Points, in no order, along strands that fork, close into loops and pass close to each other.
In the rows, 128 means zero.
Points whose rows are less than 47.4 apart are linked; no others are. Some points are linked to none.
(396): [200 162 109 126  33 142 146 134 114 180 159 157 124]
(405): [143 116 140  94  88 139 115 149 146 148 111 168 137]
(656): [126 117  66  98 107 138 109  81 152  86  67 131 111]
(329): [205 167 124 102  33 136 158 145 149 158 149 158 130]
(289): [108 113 159 152 157 123 144 205 119 169 196 134 133]
(110): [184 149 100 119  35 152 131 114  97 173 159 155 131]
(689): [125 131 113 138 165 120 108  80 156  98  73 121 112]
(187): [157 114 135  81  69 135 129 139 168 143 114 166 134]
(675): [103 119 156 136 130 149 108 156 118 142 135 144 138]
(240): [139 130  87  78  44 158 118 103 106 120 137 149 139]
(717): [111 116 142 116 112 156 101 145 116 138 119 151 135]
(319): [123 118 132 115  91 159  97 134 103 153 134 156 138]
(676): [177 128 126  70  50 126 150 121 190 131 125 161 136]
(223): [ 90 133 135 151 173  96 153 119  84 100 140  78 119]
(416): [ 86 130 131 149 161 129 118 123  95  97 121  92 126]
(267): [115 140 100 136 170 118 100  93 123  84  88  89 121]
(263): [103 120 157 151 182  98 168 146 130 117 131 100 124]
(505): [126 135 146 153 200  88 159 101 151 113 117 102 120]
(162): [111 116 154 154 135 148 107 171 104 174 183 142 145]
(579): [112 112 162 133 157 127 126 156 158 126 116 138 134]
(549): [124 121 128 138 167 125 113  94 163 106  79 127 112]
(496): [134 146 121 151 194  98 117  71 162  99  96 109 113]
(504): [ 92 118 159 147 157 130 139 155 122 122 138 117 135]
(76): [119 111  93 103 115 141 108  93 147  95  70 134 115]
(725): [143 119 148 108  97 142 109 165 141 163 126 166 140]
(24): [124 144 120 143 197  74 137  82 113  96 128  74 123]
(311): [164 117 125  71  57 134 142 123 176 134 118 162 133]
(392): [116 129 153 151 193  88 171 125 138 114 124  97 122]
(17): [129 134  68 119 144 123  95  72 152  87  62 116 110]
(515): [111 141 124 146 183 110 119  97 122  90 103  85 124]
(174): [108 113 135 119 132 143 107 121 139 112  91 135 126]
(99): [142 120 161 126 134 138 107 198 148 169 151 159 144]
(89): [168 146  86 106  35 163 122 101  83 161 164 152 136]
(356): [117 139  73 131 160 125  86  94 121  83  74  93 129]
(23): [120 146 116 146 189  92 126  88 117  90 117  78 124]
(408): [150 131 115  93  51 154 114 121 106 155 138 162 136]
(39): [121 117 143 139 169 125 125 117 168 113  87 130 122]
(190): [149 139  74  91  39 163 117 101  85 136 157 148 138]
(239): [ 71 117 122 163 137 154 105 136  64 132 174 109 131]
(285): [143 125 120 102  66 156  99 129  97 158 140 162 138]
(180): [ 88 113 163 155 160 120 154 166 110 133 160 117 130]
(759): [121 110 161 134 174 123 139 172 179 128 120 135 131]
(709): [205 172 115 117  35 138 155 153 136 174 155 157 121]
(582): [118 117 164 137 165 125 142 215 141 155 182 138 134]
(177): [123 120 154 148 190 111 141 128 174 113 101 122 120]
(279): [139 121 162 128 155 132 118 215 154 156 168 151 140]
(116): [120 134 132 141 195  67 162  96 109 108 131  76 119]
(11): [124 115 158 148 192 110 153 152 183 122 114 125 122]
(706): [143 122 153 118 114 143 103 183 138 168 140 163 139]
(573): [116 117 158 154 144 138 123 189 111 176 195 142 144]
(752): [ 69 119 134 165 147 133 129 145  69 129 173 104 128]
(694): [104 131 138 146 181  81 161 113  97 107 134  79 121]
(191): [218 159  75 167  36 175 168  84  85 172 170 119 124]
(399): [188 153 128  85  37 133 149 130 150 149 144 158 137]
(597): [ 97 116 154 148 135 149 110 160 102 155 162 137 141]
(228): [114 113 113 112 127 143 104 102 142 100  76 134 120]
(204): [159 139 109  83  36 151 130 108 116 135 145 155 142]
(448): [ 79 129 131 155 164  94 161 132  61 113 156  78 117]
(459): [ 69 123 131 162 156 112 148 136  63 117 166  86 121]
(134): [132 134  91 131 159 120  94  69 153  89  68 122 110]
(744): [102 120 152 144 166 128 130 131 130 109 116 112 127]
(536): [130 140 136 154 200  91 140  84 158 105 110 104 117]
(172): [174 142 116  82  36 143 142 115 132 137 143 158 138]
(438): [130 129  59 111 126 128 101  71 153  85  58 126 110]
(147): [109 109 149 127 140 142 114 139 144 122 100 137 134]
(637): [ 90 113 157 155 174  99 175 163 116 128 152 106 123]

A fork is a point with three links, a tip a point with one. Leave the first point through the second and follow the links. Name the first fork or tip that comes.
(223); (448) | (239)
(675); (717) | (204)
(392); (505) | (496)
(694); (116) | (356)
(505); (392) | (744)
(706); (725) | (676)

A piece is all that can be reached along the links. How many separate loops has the piece of each point below (a circle has one, a figure eight two, a Y none), and how many tips (points with one link)?
(505) | loops 0, tips 2
(24) | loops 0, tips 2
(717) | loops 1, tips 1
(579) | loops 1, tips 0

A tip is a point with one link. Name the tips that can be reached along the links from each point below, in the order of the rows.
(717) | (676)
(263) | (496), (744)
(515) | (356), (239)
